Points on a hilly landscape, in no order, each with its height.
From any point a ball takes the steepest step (drop divided by distance) to one of its 6 nearest points. It stops when none of these is lower. Distance is the straight distance between rows; heights are no part of it.
Q_356 h=0.81: [141 148 124 139 122  57 100 145  77 140 113 127 123 108 149 122 140 132
 119 146 124  67 111 142  70 123 117 126 190 154 158 120 128 118 146 111
 120 104 119 105  97 145 123 114 107  78  99 113 138 102 157 102 168 150
 134 152 141 144 125 101 103 124 138 176 143 107 118 149 146 130 126 185]
Q_263 h=0.65: [122 129 115 126 133  74 134 119 124 116 129 112 146 163 118 136 118 100
 121 105 110 103 149 156 123 165 147 125 145 112 122 135 142 122 156 161
 120 133 147 142 138  98 145 132 118 145 113 159 127 144 101 135 172 137
 107 118 172 108 120 133 119 166  90 137 184 124 112 137 129 116 146 131]
Q_735 h=2.96: [126 108 140 137 144 223 125 116 142 138 134  96 107 130 130  98 117 116
 169  96 133 177 142 131 164 160 148 115  79 146  85 137 109 169 156 143
 120 142 125 171 161 119 119 118 158 164 167 122 147 165 122 130  63  70
 102 128  95 134 156 138 129 146 127  88  95 148 148 109  92 111 112  64]
Q_772 h=1.28: [134 143 150 136 159 199 104 110 153 133 146 139  93 107 135  98 117 139
 149 154 170 158 110  93 155 119 120 133 103 173 109 156 108 146 106 114
 123 116 102 140 137 152  97 115 151 151 141 103 135 114 150 124  53 103
 147 121  79 126 136 108 144  91 158 103  69 135 128 114  89 141 105 106]
Q_870 h=1.66: [125 117 116 110 115  75 180 126 121 124 126 178 168 139 116 156 157 176
 105 147 106  94 132 113 104  51  89 139 165  94 178 125 157  86 100 109
 121 114 157 101  88 138 155 152 102 100  93 104 106  78 130 149 201 178
 158 105 138 129 114 139 143 116 172 149 159 115 120 157 172 134 146 188]
Q_307 h=2.52: [135 139 127 114 120  93 172 124 107 114 110 186 165 118 117 168 156 191
 106 174 113  84 107 108 106  32  87 156 187 111 180 119 154  85  82 108
 135 103 124  92  77 153 138 147  99  82  97  84 120  65 139 141 190 182
 176 121 143 133 113 124 143  95 184 172 135 112 106 142 161 141 122 197]
Q_69 h=0.78: [136 117 118 132 134 122 112 122 136 141 127 118 132 125 128 121 124 112
 119 110 119 118 133 136 131 147 128 124 134 110 118 143 120 141 132 130
 117 127 141 119 143 120 120 125 128 135 120 164 131 154 121 126 136 128
 105 142 137 119 134 121 107 150 108 128 149 114 119 134 128 128 141 136]
Q_643 h=0.85: [140 126 110 126 144 106  80 131 136 158 144  85 105 130 130 120 121  87
 124  87  98 127 145 145 129 191 139 131 110 136 116 122 130 155 161 143
 119 161 130 139 140 102 131 103 120 122 127 175 125 162 130 115 132 113
  77 157 156 128 143 124 100 166  82 122 156 107 136 117 110 118 149 121]
Q_492 h=1.30: [129 131 154 131 157 218 112 126 171 135 152 138 101 117 125 103 107 143
 159 154 180 184 110  97 167 137 119 122 104 170  96 145 107 137 114 139
 115 137 110 156 148 145 108 121 155 166 160 101 129 127 135 137  41  85
 149 115  80 129 135 112 155  88 159  92  54 140 146  93  95 121 103  85]
Q_142 h=1.19: [158 167 121 110 132 159  77 142 116 153 114 118  92 103 167 114 122 135
 137 144 117 113 119  88 124 121 104 124 117 149 123 133 103 146 161 104
 122 119  80 117 125 133  87 116 130 108 111 144 134 119 150  80  74 126
 113 165 108 130 136  97 116 130 144 132 110 110 122 107  99 145 121 132]
Q_39 h=1.63: [111 157 123 123 135  14  96 149  70 128 152  94 118 167 117 121 141 124
 105  91  98  76 144 153  95 184 144 149 145 112 148 116 136 119 198 147
 140 125 113 115 126  67 138 141 116  98 118 113 123 133 150 116 213 133
 103 140 196 113 112 106 115 169  80 166 205 122 142 152 123 112 148 152]
Q_622 h=0.71: [119 110 124 127 120  95 151 134 137 114 113 141 173 151 115 160 128 123
 106 117 123 123 140 129 130 109 135 134 147 111 151 128 150 100 106 129
 140 130 165 116  98 145 138 144 115 132 115 139 122 108 112 142 169 156
 137 106 139 126 120 155 145 134 144 133 146 135 125 146 165 128 128 135]
Q_718 h=2.89: [123 149 139 128 137 171 133 112 140 113 128 153 105 104 125 118 112 148
 135 151 172 155 104 107 160 112 126 126 112 126 114 127 123 142  69 111
 141 110  99 122 141 149 113 126 136 134 133 104 132 118 142 132  84 134
 137 110  92 120 134 121 146  83 144 119  80 138 131 128 118 139 109 113]
Q_991 h=4.59: [108  88 114 126 136 206 161 102 169 112 140 122 127 149 127 115 115  99
 155  91 137 191 142 159 172 159 167 107  65 121  84 125 123 162 122 147
 133 174 154 170 167 119 135 134 166 162 165 117 137 180 121 136  71  85
 113 104 121 130 139 154 135 126 108  88 107 140 156 105 101 115 115  61]
Q_120 h=5.19: [121 127 140 131 115 147 163 130 131 116 113 148 151 119 114 139 128 135
 128 146 149 151 131 134 153  89 123 149 133 110 118 130 151 117  61 122
 152 116 129 114 110 142 137 127 125 128 134 122 120 124 110 149 125 150
 139 111 114 133 125 142 146  92 140 135 119 140 139 141 137 126 102 123]
Q_639 h=1.93: [128 104 144 117 112 121 185 121 129 111 118 156 172 141  96 159 128 125
 121 119 126 141 137 132 138 100 127 130 140  97 143 132 159 103  88 136
 148 127 154 131  99 139 148 146 121 128 126 123 123 118 100 153 174 147
 138 102 131 130 117 174 159 117 134 115 146 134 130 147 156 122 115 132]
Q_93 h=0.75: [129 137 122 136 116  58 129 145 104 111 110 152 145 130 142 139 145 163
 113 138 126  74 114 134  70 105 119 136 181 134 164 122 149 119 137 121
 128 114 132 116 108 140 135 138  96  95 102 109 120  92 146 126 192 159
 148 136 153 136 114 120 113 132 156 165 142 106 110 158 160 141 141 188]
Q_766 h=1.12: [137 136 133 124 136 120  83 147 101 143 114 125 105 101 151 126 133 131
 119 144 105 100 120 104 100 126  97 124 151 135 131 126 107 140 150 122
 118 116 107 109 126 138 104 119 114  97 120 145 134 118 136  89 106 124
 119 177 121 137 137  97 110 134 126 149 131 105 127 127 120 145 126 151]
Q_902 h=0.79: [137 144 124 136 136  49 109 155  83 135 133 112 130 136 134 137 133 108
 108 117 107  90 123 139  88 163 132 134 167 140 141 124 123 127 168 132
 116 122 125 113 129  92 148 129 105 103 109 141 117 128 138 122 184 130
 113 151 165 124 117 107 112 155 102 167 160 112 113 142 137 127 132 156]
Q_166 h=0.90: [115 159 118 133 126  27 129 146  89 124 146 100 130 161 116 122 137 125
 112 108  91  86 141 156  84 174 137 140 142 119 153 120 143 111 182 141
 131 121 116 127 122  76 157 151 118 111 106 126 122 133 123 139 204 143
 110 120 191 100 111 111 114 174 102 156 206 127 130 138 137 116 151 152]
Q_138 h=0.92: [124 103 128 114 127  71 200 106 138 122 142 164 181 169  88 156 135 143
 114 110 107 118 137 147 129  90 108 127 140  87 189 133 158  82 102 112
 120 123 173 125 100 139 169 172 106 120  99 118 106  98 118 148 207 169
 148  81 154  95 111 163 166 134 143 126 175 121 130 159 166 111 163 151]
Q_361 h=5.71: [128 106 127 137 128 162 139 116 149 117 127 125 115 136 123 124 122 128
 144 115 143 150 124 133 160 126 138 124  98 104 112 123 114 156 112 125
 139 122 125 122 157 135 115 129 141 142 156 123 141 150 133 138 108 122
 118 122 108 120 136 135 129 124 107 106 110 136 131 132 114 130 124  95]
Q_790 h=0.88: [120 137 121 120 139  44  93 159  86 140 145  96 117 151 126 125 136 106
 106 105  92 102 137 143  96 182 141 137 156 131 143 126 132 130 183 145
 122 136 118 120 136  82 139 128 108 102 116 131 116 132 148 116 186 118
 105 155 176 127 123 106 120 161  92 175 181 123 138 145 114 119 139 143]
Q_523 h=0.73: [131 148 125 138 122  36 123 147  92 121 122 127 139 135 126 121 151 136
 117 122 117  79 130 142  73 132 123 139 170 138 160 112 140 119 166 117
 129 112 132 125 105 108 148 135 107  92  93 118 118 112 146 130 208 157
 126 128 173 125 112 105 111 144 129 157 168 110 113 152 150 131 146 179]
Q_626 h=1.78: [123 151 119 140 134  54  68 148  72 162 104 127  98 111 160 126 136 118
 106 149 122  84 113 127  74 136 104 145 188 165 158 104 113 112 157 104
 112 110 105 108 100 130 110 110 115  75  94 120 139  98 164  87 153 145
 131 165 135 146 114 105  96 119 118 188 140 117 124 140 125 140 117 187]
Q_212 h=1.02: [146 106 127 126 130 140 114 113 158 138 146  93 120 125 122 122 123  99
 142  87 107 131 137 151 144 171 136 116 101 118 116 122 126 166 153 121
 129 146 127 131 158 112 137 129 131 138 142 166 129 176 125 126 118 114
  93 138 139 114 140 140 114 169  80 101 127 122 129 128 105 124 151 109]
Q_329 h=1.31: [149 147 155 141 133 207  82 124 138 162 126  87  89 110 139 105 112 125
 161 120 137 147 133 117 153 157 133 145  97 172  91 145  95 145 170 128
 119 141  87 156 138 128  95 101 166 153 150 134 148 127 129 120  54  96
 110 157  93 142 135 114 123 151 128  86  79 136 139 111  88 139 110  82]
Q_19 h=0.84: [124 128 120 143 134  79 108 144  96 136 122 120 129 125 141 130 139 115
 111 132 111 100 134 130  90 137 121 125 167 131 133 121 118 123 157 136
 113 115 130 115 130 121 130 128 111 107 114 141 119 131 131 106 150 123
 126 152 137 137 127 109 103 140 115 156 138 114 111 134 137 137 135 149]
Q_582 h=0.69: [116 123 109 124 120  68 173 118 130 112 132 148 168 164 107 150 132 144
 111 114 104 107 138 130 113 117 128 132 136 106 176 127 156  86 128 130
 125 126 160 124  93 126 170 158 117 125  94 123 113  90 116 145 209 164
 149  90 159 118 112 151 143 144 138 134 163 130 129 148 174 135 159 148]
Q_773 h=0.87: [140 137 114 129 131 106  92 150 113 148 127 110 103 107 150 126 134 121
 114 129  89 105 127 115 100 148 118 116 147 128 127 132 109 133 150 126
 115 128 115 121 138 119 122 105 118 113 112 166 123 137 139 103 133 117
 117 172 140 140 135 106 110 145 107 140 139 107 126 126 125 135 144 137]
Q_877 h=0.66: [118 115 116 138 120  90 130 121 126 122 115 126 151 137 131 140 121 123
 112 126 125 113 133 135 113 143 135 122 148 123 126 135 140 117 127 141
 120 119 156 119 127 127 129 130 114 133 114 156 118 121 112 133 162 132
 133 120 139 135 118 128 119 151 124 144 151 125 105 137 150 121 142 139]
Q_566 h=1.03: [119 108 134 131 116 124 141 122 147 121 113 125 154 143 103 133 127 122
 115 115 137 132 131 132 149 122 147 136 123 101 116 134 139 145 101 131
 145 123 153 118 131 133 124 132 129 141 134 153 142 142 100 142 146 134
 117 119 133 133 123 152 125 127 104 117 131 138 138 142 144 121 132 120]
Q_154 h=0.72: [128 142 110 128 114  65 143 148 112 114 114 173 165 134 123 153 150 176
 102 145 123  79 112 121  82  82 102 143 172 120 171 117 156 110 123 117
 125 117 130 107  95 148 135 148 104  90  97 106 119  76 144 129 199 173
 161 128 157 140 106 127 127 125 166 168 138 119 115 159 174 142 140 192]
Q_108 h=0.91: [135 136 129 136 133  92  99 145  85 138 107 129 122 105 150 132 139 129
 116 149 114  93 115 123  83 121 100 122 174 141 134 130 116 126 145 125
 117 105 117 103 121 145 121 116 105 101 111 132 130 116 134 101 153 127
 132 165 128 145 123 107 106 134 120 158 130 118 115 142 135 137 134 165]
Q_412 h=0.89: [110 140  96 131 111  43 152 132 120 116 141 149 163 159 110 147 137 143
 118 117  98 106 140 128  95 122 118 139 143 109 178 125 162 103 146 117
 121 118 148 147 109 117 176 162 104 112  90 111 115  95 123 143 224 173
 145 106 187 102 106 140 132 147 124 151 193 120 144 152 177 129 173 165]
Q_756 h=0.68: [117  88 110 133 127 190 146 104 165 117 132 109 135 150 118 118 128  97
 149  96 128 176 150 161 170 155 165 104  75 107 104 129 122 165 131 145
 131 158 147 142 174 109 134 144 151 161 171 128 129 175 120 146 101 101
 119  99 124 117 150 149 123 142  91  93 121 152 141 114 108 116 121  67]
Q_583 h=1.85: [129 141 150 129 138 179 159 128 166 107 154 152 117 106 128 117 121 138
 140 174 171 178 101 117 161 104 128 106 107 144 106 121 114 112  66 126
 135 131 110 133 140 137 127 124 135 156 150  93 119 131 117 148  53 105
 149  94  91 120 135 124 161  61 167 103  57 145 117  80  99 123 108 101]
Q_118 h=4.02: [136 141 152 120 110 160 168 119 125 116 120 164 135  91 114 132 131 145
 127 170 160 161 123 125 153  88 117 148 137 122 127 140 153 103  52 121
 151 114 115 116 108 155 132 124 124 135 116 112 121 115 118 152 120 154
 158 102 107 133 121 138 156  75 162 134 110 132 133 141 135 120 107 139]
Q_445 h=1.20: [149 188 160 127 133 210  59 150 148 171 121  80  64  95 148  82  88 126
 146 135 160 137 132 101 150 168 135 150 101 193  72 153  80 156 158 128
 108 152  71 158 148 122  78  81 182 158 163 148 154 112 133  98  39  97
 119 129  81 149 139  81 113 134 142  90  57 117 137 107  97 145  88  90]
Q_35 h=0.86: [120 114 134 123 138 221 160 116 165 110 151 137 131 122 123 117 108 120
 152 140 161 188 116 147 184 135 150 100  88 137  89 116 115 120  87 155
 130 168 142 163 157 126 127 123 163 175 164 101 140 160 119 145  33  83
 131 104 106 129 131 137 152  84 142  90  81 145 145  90  96 109 103  71]
Q_418 h=0.83: [119 133 128 133 117  81 134 148 111 114 114 144 150 138 136 144 135 160
 117 137 132  98 127 124 102 101 125 124 163 126 151 128 150 104 121 130
 131 108 147 109 106 145 136 136 104 120 114 123 113 102 134 130 174 144
 154 132 133 143 119 124 124 132 147 155 137 128 116 143 171 143 145 158]
Q_609 h=0.56: [112 111 121 109 131  63 206  96 129 115 147 155 176 175  80 154 130 134
 121 110 103 120 129 157 126  98 116 125 124  80 192 124 163  80 113 115
 117 118 174 127 104 135 184 179 111 125  98 118 114  97 107 155 215 173
 146  81 177  77  99 171 157 133 129 124 191 123 144 157 168 104 170 148]
Q_581 h=0.63: [117 117 125 124 117  84 153 121 145 110 122 140 170 159 101 149 115 117
 115 110 121 126 138 136 126 138 148 132 133 101 142 129 156 109 123 138
 135 134 171 132 115 132 142 151 110 138 115 154 124 118 102 141 176 143
 130 101 154 116 113 163 138 150 117 126 154 141 121 143 157 120 141 135]
Q_759 h=1.39: [136 132 148 136 152 227 103 116 152 136 140 111  95 117 131  99 104 124
 168 131 159 175 141 111 156 145 132 130  90 168  83 145 101 158 143 145
 116 136 105 165 159 136 112 112 162 161 172 118 150 148 125 134  49  74
 127 132  83 130 137 121 144 122 140  86  82 138 155 108  97 123 108  75]
Q_187 h=2.01: [125 145 116 135 131  30  65 161  71 165 106 132  96 118 156 125 147 117
  95 133 127  79 120 117  65 149 114 155 190 153 158 103 129 114 170 111
 112 117 111 105  90 108 111 113 113  59  91 118 137 110 184  95 188 143
 116 148 151 149 132  86  95 125 129 197 160 121 132 136 118 132 125 193]
Q_462 h=1.76: [123  99 121 130 121 144 133 111 168 119 139 107 139 158 115 126 129 109
 131  91 128 144 137 155 156 148 147 119  78  99 110 127 132 170 134 139
 131 141 152 126 155 111 134 138 142 156 164 140 130 174 112 142 138 111
 121 114 143 110 150 157 126 144  76  96 135 146 130 121 118 129 143 100]
Q_22 h=1.16: [163 173 148 126 140 193  79 116 126 163 126 112  81 102 154 108 112 136
 148 143 158 135 125 102 140 132 121 142 106 186  97 141  97 147 150 110
 122 120  88 134 132 130  83  98 163 142 129 137 142 113 147  99  52 113
 117 139  91 136 144 100 124 127 161 109  93 123 126 113  96 151 102 112]
Q_148 h=2.75: [121 137 147 113 112 145 168 121 108 116 109 171 156 101 123 148 137 149
 117 173 143 140 120 121 143  73 103 152 157 122 147 141 155  84  63 125
 149 105 109  96  91 165 133 129 112 110 105 110 106  82 132 144 147 161
 173 107 101 144 123 133 144  87 188 157 123 132 118 138 157 127 104 150]
Q_209 h=0.74: [118 129 104 130 117  71 153 133 121 109 121 151 165 154 119 154 136 153
 104 119 115 101 140 121 104 105 118 132 158 117 169 133 154  96 136 130
 122 114 155 124 101 139 157 145 112 123  90 122 115  93 128 132 196 156
 152 110 160 125 118 143 133 144 142 138 151 120 102 150 172 149 158 163]
Q_840 h=3.55: [127  96 136 107 107 131 193 114 141 116 152 148 181 155  77 144 136 105
 132 112 131 165 145 145 144  98 144 126 100  91 128 126 155 122  91 128
 157 143 181 149 116 122 168 151 128 146 157 123 135 150  81 165 158 129
 138  90 144 114 120 196 169 101 112  94 167 152 128 123 156 106 115 107]
Q_859 h=5.52: [113 114 126 121 118 184 173 125 150  98 141 133 130 127 125 130 125 118
 136 137 153 177 127 146 175 111 152 112  96 110 119 117 122 118  82 137
 141 157 130 141 146 124 139 136 139 160 160  95 133 163 121 161  81 116
 133  96  98 125 134 147 155  70 131 102 100 147 131 101 114 122 111  82]
Q_764 h=2.62: [116  98 137 114 134 223 200  98 183  84 172 134 154 121 127 114 117 108
 150 132 148 189 106 172 186 131 170  99  65 119  88 115 125 131  81 157
 138 196 154 175 162 116 140 120 166 176 171  98 144 177  96 161  31  89
 111 104 124 125 129 167 158  76 127  77  86 141 136 102 101 108 107  70]
Q_935 h=0.61: [151 147 129 125 137 173  92 114 123 148 119 121  93 108 154 117 120 128
 148 140 128 133 123 101 135 124 113 127 111 137 110 129 103 148 139 114
 132 108  98 127 140 126  98 112 144 125 128 139 139 125 142 104  75 125
 113 145 104 136 137 108 121 139 144 119 116 118 128 119 100 140 116 119]
Q_338 h=2.32: [129 149 124 126 128 161 112 104 129 128 118 153  96 100 137 117 119 148
 142 150 152 138 118 101 142 109 125 127 119 124 112 134 117 139 107 107
 140  93 112 113 137 150 100 123 133 133 125 130 131 119 144 108  94 136
 146 134  96 128 142  98 125 111 136 137 105 130 133 128 116 132 117 130]
Q_913 h=3.89: [121  89 119 139 142 214 130 102 155 134 138  90 120 138 128 110 125 100
 162  88 125 176 151 139 160 166 160 106  75 134  87 124 109 163 162 141
 123 157 135 178 165 114 116 128 156 161 176 136 142 179 114 130  67  72
  99 119 108 126 152 144 125 155 106  86 114 149 144 105  90 111 123  62]
Q_730 h=1.77: [127 142 123 121 108 106 160 137 114 116 115 165 163 121 121 165 143 176
 110 167 122  99 121 114 112  50  94 148 160 118 160 124 151  80  94 121
 138 102 122  88  89 148 130 146 101  99 102  96 105  75 140 135 178 170
 170 119 123 137 118 130 147 108 187 162 127 130 110 139 165 146 119 176]
Q_845 h=3.06: [130  98 127 133 129 168 134 113 163 126 130  97 118 138 127 123 128 109
 141  92 120 154 129 143 151 147 145 113  88 112 113 124 115 178 150 135
 135 142 128 139 162 113 121 141 149 149 157 142 135 173 126 138 107 101
 114 121 127 115 148 142 120 152  96  97 123 139 128 117 108 117 140  87]
Q_925 h=3.65: [114 136 118 130 115 138 143 131 123 114 102 150 138 114 126 130 126 138
 121 154 148 133 122 114 144 103 128 136 135 107 119 137 138 122  75 118
 147 112 129 113 114 156 115 122 124 127 130 130 128 109 122 125 129 146
 143 121 108 145 130 125 127 107 144 144 110 138 138 141 143 125 116 137]
Q_385 h=2.30: [144 120 137 136 140 203 104 103 141 136 132  99  93 121 140 116 120 119
 168 109 139 147 128 121 153 149 129 137  89 141 100 136 108 159 153 132
 127 125 106 149 149 123 106 119 157 148 154 121 145 146 138 122  67  94
 106 145  91 128 139 127 136 138 130  96  99 144 133 120  92 131 114  87]
Q_131 h=0.77: [126 126 117 134 131 110 113 132 115 129 113 120 128 112 137 126 134 128
 124 143 114 104 128 125 108 133 120 118 147 118 122 136 115 129 134 128
 113 112 142 113 131 133 115 117 115 126 123 157 121 139 122 110 136 129
 127 147 127 131 134 110 102 144 126 135 141 114 126 137 141 130 140 135]
Q_893 h=1.37: [150 149 123 117 123 147  56 131 124 166 123  97  81 108 162 110 136 132
 127 125 117 119 136 104 131 154 122 128 105 146 119 114 113 147 173 123
 133 147 104 135 130 120  97  99 131 120 126 155 138 141 147  94  83 111
  85 172 123 149 141 103 104 159 123 117 112 109 123 105  98 147 145 115]
Q_358 h=0.58: [118 106 140 126 109 131 172 122 149 116 133 134 163 153  97 137 129 117
 123 114 136 154 134 141 145 104 142 143 110 100 121 131 147 136  89 132
 153 134 159 131 121 125 146 142 133 141 153 129 131 151  92 155 146 131
 132 106 134 122 125 177 153 112  98 106 145 156 142 118 146 119 116 111]
Q_476 h=3.28: [129 133 137 132 140 187 128 118 147 117 147 133 107 130 125 123 121 135
 151 142 155 167 114 122 167 114 142 125  95 139 106 131 119 141 104 125
 136 116 108 132 155 145 119 129 142 158 151 104 134 135 144 131  77 107
 138 125  87 126 137 118 140  97 132 111  88 139 138 117  95 137 103  99]
Q_132 h=0.60: [122 121 124 118 109 105 162 133 125 116 102 153 160 133 118 169 135 144
 109 135 124 119 134 120 126  90 122 135 157 103 148 121 152  82 100 122
 139 121 149 102  94 150 138 136 121 118 111 119 109  95 125 141 168 162
 147 109 124 140 117 145 143 128 163 139 138 142 119 152 166 136 128 147]
Q_867 h=2.41: [117 102 127 128 113 138 161 118 162 117 129 129 153 151 105 131 130 114
 122 104 140 159 129 144 152 122 150 125  96 106 115 123 140 145  97 119
 150 138 156 123 145 115 141 144 138 146 159 129 133 158  94 148 136 132
 130 107 139 127 128 162 139 114  80 110 135 157 133 119 130 118 122 104]
Q_221 h=2.76: [133 112 138 129 138 207 112 123 147 153 133  68 100 130 135  92 116 111
 159  82 124 166 157 124 161 174 150 123  82 155  92 129  98 166 168 146
 115 154 112 173 154 103 116 104 171 150 170 156 150 175 110 132  59  72
  82 149 102 135 147 135 121 171 106  82 105 150 148 100  91 122 115  59]
Q_757 h=1.21: [146 141 150 142 159 210  89 121 150 145 149 120  78 116 127 107 104 129
 153 143 162 159 115  99 156 136 123 140 104 180  83 154  99 160 147 127
 111 123  91 150 139 139 105 104 160 162 149 117 139 116 137 125  45  92
 137 130  73 132 135 111 138 108 154  86  78 127 136 112  90 136 107 100]
Q_597 h=3.19: [114 154 140 111 120 157 138 124 120 110 112 163 113  88 123 119 131 151
 129 171 166 149 116 105 150  93 115 139 131 126 121 136 125 116  56 110
 146  97 105 108 123 160 114 123 124 124 107 123 121 101 128 129 111 147
 141 112  97 133 129 116 137  78 169 149  90 135 132 134 138 126 111 140]
Q_238 h=0.67: [109 141 105 144 120  46 135 138 108 111 130 112 150 163 116 138 126 124
 114 115 103  92 148 151  95 153 138 132 140 116 159 120 146 104 176 150
 127 119 144 143 122  93 167 149 114 132 108 129 115 121 113 144 201 149
 124 119 183 106 110 122 116 165 118 149 182 126 114 151 150 122 150 156]
Q_333 h=1.70: [141 112 136 129 130 161  99 117 151 155 146  59 105 139 132 108 118  97
 148  66 113 147 145 132 159 195 156 122  76 143 110 120 106 165 185 137
 123 176 119 153 150 102 124 112 153 128 158 167 131 169 117 123  91  92
  75 162 137 122 146 141 116 188  84  95  99 146 125 108  87 127 140  82]
Q_530 h=1.05: [132 151 123 126 130 123  63 160 102 154 115 117  91 108 166 120 132 126
 116 134  96 109 127  97 104 147 108 124 146 144 131 130 111 143 175 124
 117 136  92 122 127 125  94 100 122  98 115 149 132 125 146  84 101 128
 102 182 130 141 127 105 107 144 114 142 119  91 139 109 100 142 135 146]
Q_584 h=1.34: [132 154 141 131 135 102  57 167  91 158 104 122  85 104 158 120 130 128
 122 152 104  92 112 108  90 136 102 127 156 156 138 127 101 126 165 119
 114 126  89 103 126 145  84 101 128  87 111 132 128 106 152  76 101 140
 129 178 124 140 126 101 103 119 128 163 121  96 133 127 102 146 125 164]
Q_273 h=0.99: [134 140 122 132 138  98  79 152  98 156 113 119 101 109 159 125 130 122
 112 139 100 102 127 114 102 151 111 121 160 143 140 125 104 134 163 123
 105 132 103 115 126 124 111 107 117  95 115 148 128 117 145  90 123 129
 117 178 134 137 127 106 102 129 110 161 130 101 128 122 112 140 137 152]
Q_440 h=4.18: [121  97 132 134 137 205 134 109 151 127 137  99 117 134 136 112 123 111
 159 103 133 168 140 129 161 151 147 115  88 129 105 127 116 163 145 128
 127 141 120 148 169 123 118 129 155 155 163 127 138 169 133 136  79  83
 112 125  97 129 148 136 131 142 118  97 109 145 136 114  99 126 127  71]
Q_144 h=1.26: [121 134 128 130 133  61  68 159  80 156 123 109  95 125 152 131 140 101
 100 126 108  90 117 132  82 164 118 136 166 151 143 125 117 123 166 125
 108 126 109 114 128 113 118 101 105  83 114 132 124 104 168  94 147 133
 114 178 138 140 121  97  98 130 105 176 148 108 136 138 112 136 135 167]
Q_245 h=1.60: [124 144 133 126 132 148 100 133 118 137 102 145 110  98 153 115 123 141
 133 168 136 111 126  90 116 104 110 115 136 123 124 138 106 130 123 117
 122  94  99 108 129 149  99 121 118 115 120 140 126 111 133  97 100 133
 139 151 107 125 146  89 111 121 138 151 122 113 120 131 135 127 121 149]
Q_567 h=6.68: [114 108 127 125 110 169 198 119 143 100 150 135 149 129 106 132 132 116
 130 130 143 168 133 142 154  92 141 129  99 100 117 127 136 115  70 123
 158 153 151 138 117 130 164 133 138 155 159 106 135 162  90 170 116 132
 139  93 120 120 130 167 149  71 110  96 135 148 137 105 139 114 108 100]
Q_46 h=1.27: [125 105 128 113 116  92 187 117 128 127 125 170 172 154  98 156 137 152
 106 121 113 112 138 129 118  78 109 129 144  96 178 121 155  74  98 114
 120 123 163 114  82 141 161 168 114 115  98 105 105 101 123 157 192 177
 156  92 139 117 108 154 149 122 167 131 162 128 124 152 171 120 141 156]
Q_202 h=4.99: [110 102 119 125 127 174 153 115 163 114 131 116 130 146 120 127 131 114
 134 102 133 166 136 142 167 139 154 119  80 104 108 122 116 165 125 129
 142 149 144 135 165 117 133 145 143 154 163 118 128 175 116 155 109 107
 122 104 119 123 137 150 133 118  93 102 114 153 136 114 116 129 116  82]
Q_26 h=0.80: [138 148 125 140 127  49 104 149  81 127 126 127 126 118 146 127 146 125
 107 135 126  84 123 142  73 139 124 139 179 152 148 118 135 118 159 124
 116 115 123 116 116 116 136 120 106  83  98 126 123 118 153 113 175 142
 118 147 153 136 112 104 109 140 120 168 154 115 112 151 145 135 136 178]
Q_634 h=0.82: [128 132 124 135 124  79 117 146 102 118 104 137 137 117 144 138 135 137
 118 144 122  85 121 125  85 114 116 125 167 138 135 133 139 128 133 128
 115 102 131 101 115 135 131 129 100 108 115 129 126 107 129 113 161 134
 142 151 133 143 124 115 119 141 131 158 138 121 104 137 150 137 140 165]
Q_585 h=0.93: [132 139 126 139 119  76 106 148  89 123 104 144 126 112 151 142 138 143
 125 162 131  76 111 136  74 100 113 132 182 147 148 130 134 117 129 117
 122  94 122 100 103 160 118 127  98  96 108 112 132  90 146 106 161 151
 141 153 133 143 126 108 107 127 149 164 128 119 102 142 157 138 124 180]
Q_230 h=1.40: [147 136 121 124 133 146  89 116 137 144 131 114 106 102 152 123 132 124
 131 117 111 121 127 113 132 140 118 121 118 128 122 116 107 147 146 115
 126 131 108 120 139 128 103 112 133 121 118 160 138 150 142 104  93 124
 103 159 122 130 152 106 105 147 123 118 123 110 133 125 115 135 138 125]
Q_528 h=1.99: [141 110 156 123 142 225 151 141 174 138 159 165 115 105 124 104 121 138
 145 191 187 195  91 109 156 100 113  99 115 152  88 136 110 117  55 137
 129 160 124 151 135 139 109 115 158 174 152  99 128 133 117 152   4  94
 166  94  84 122 131 123 162  73 175  75  45 136 119  63 109 101  97  83]
Q_324 h=1.53: [126 115 135 125 150 228 132 126 174 128 154 134 108 124 121 100 105 134
 159 148 162 193 114 120 174 146 131 106  93 146  85 131 117 130  92 151
 123 152 130 172 160 138 124 117 158 179 162 107 132 152 129 141  38  75
 144 116 102 127 129 131 148  88 154  80  67 146 149  81  90 112 102  75]
Q_562 h=0.62: [122 113 125 115 127  77 165 115 136 108 132 141 165 174  81 151 109 130
 114 101 103 108 151 140 121 134 136 118 119  96 171 129 167  95 129 137
 129 135 171 141 109 122 167 162 112 138 106 136 120 111 101 143 196 154
 134  91 172 102 100 171 153 150 117 128 175 135 137 149 151 114 157 136]
Q_820 h=0.97: [123 141 129 123 117 110 129 143 101 112 102 159 143 111 136 145 135 167
 120 168 128  94 115 119 106  82 104 134 163 131 142 128 139 114 100 119
 134  88 117  92 104 168 123 128  97 104 115 118 104  76 137 111 162 147
 165 133 112 141 129 115 120 120 167 166 118 128 118 140 167 141 126 170]
Q_603 h=2.12: [157 123 133 144 126 175 100 111 136 150 141  93  94 118 144 120 132 116
 148  99 115 136 130 125 149 165 129 120  92 140 110 124 111 160 162 123
 127 133 113 133 146 118 109 117 147 136 139 149 143 159 142 114  87 109
  89 155 110 127 143 133 115 172 110 102 112 135 128 124  95 135 137  95]
Q_662 h=4.07: [111 100 134 124 124 188 193 114 164  84 161 140 147 114 118 126 124 111
 143 136 152 183 125 156 174 111 160 117  76 105 115 122 122 113  75 138
 154 172 151 152 135 130 162 124 154 164 158  96 139 168  99 176  63 124
 133  95 102 125 126 153 156  71 130  88 111 142 133  98 120 110 115  85]
Q_98 h=0.64: [126 118 121 138 126  79 136 119 143 113 124 117 157 148 111 135 126 112
 121 115 128 114 132 143 132 147 148 124 134 110 122 129 148 130 135 146
 126 128 159 132 135 117 127 137 112 142 126 161 130 136 103 135 160 139
 126 123 155 122 116 141 122 151 101 129 162 126 114 140 144 117 146 134]
Q_442 h=0.76: [124 137 117 135 113  59 127 138 110 120 117 129 148 135 124 138 135 130
 111 126 118  93 127 128  76 120 129 135 168 140 149 127 137 122 155 129
 126 108 136 123 118 122 147 135  96 117 106 121 116 118 135 135 181 140
 145 125 152 133 120 119 115 148 132 156 154 115 106 144 165 139 147 165]
Q_262 h=0.70: [141 126 114 123 132  99 104 129 136 148 137 101 120 126 132 126 128  98
 121 102 109 118 138 146 127 174 134 118 126 126 119 130 126 147 149 141
 116 140 135 123 144 110 138 116 128 126 123 184 132 158 132 122 144 123
  98 149 155 124 136 122 106 163  94 136 159 105 127 130 124 129 143 119]

For each start below, name the point where the ball stops.
Q_144 => Q_609
Q_166 => Q_609
Q_273 => Q_609
Q_333 => Q_609
Q_735 => Q_935

For each start below, name every point that the ball comes to, in order.
Q_530 => Q_773, Q_131, Q_877, Q_581, Q_562, Q_609
Q_584 => Q_273, Q_773, Q_131, Q_877, Q_581, Q_562, Q_609
Q_790 => Q_902, Q_523, Q_238, Q_263, Q_581, Q_562, Q_609
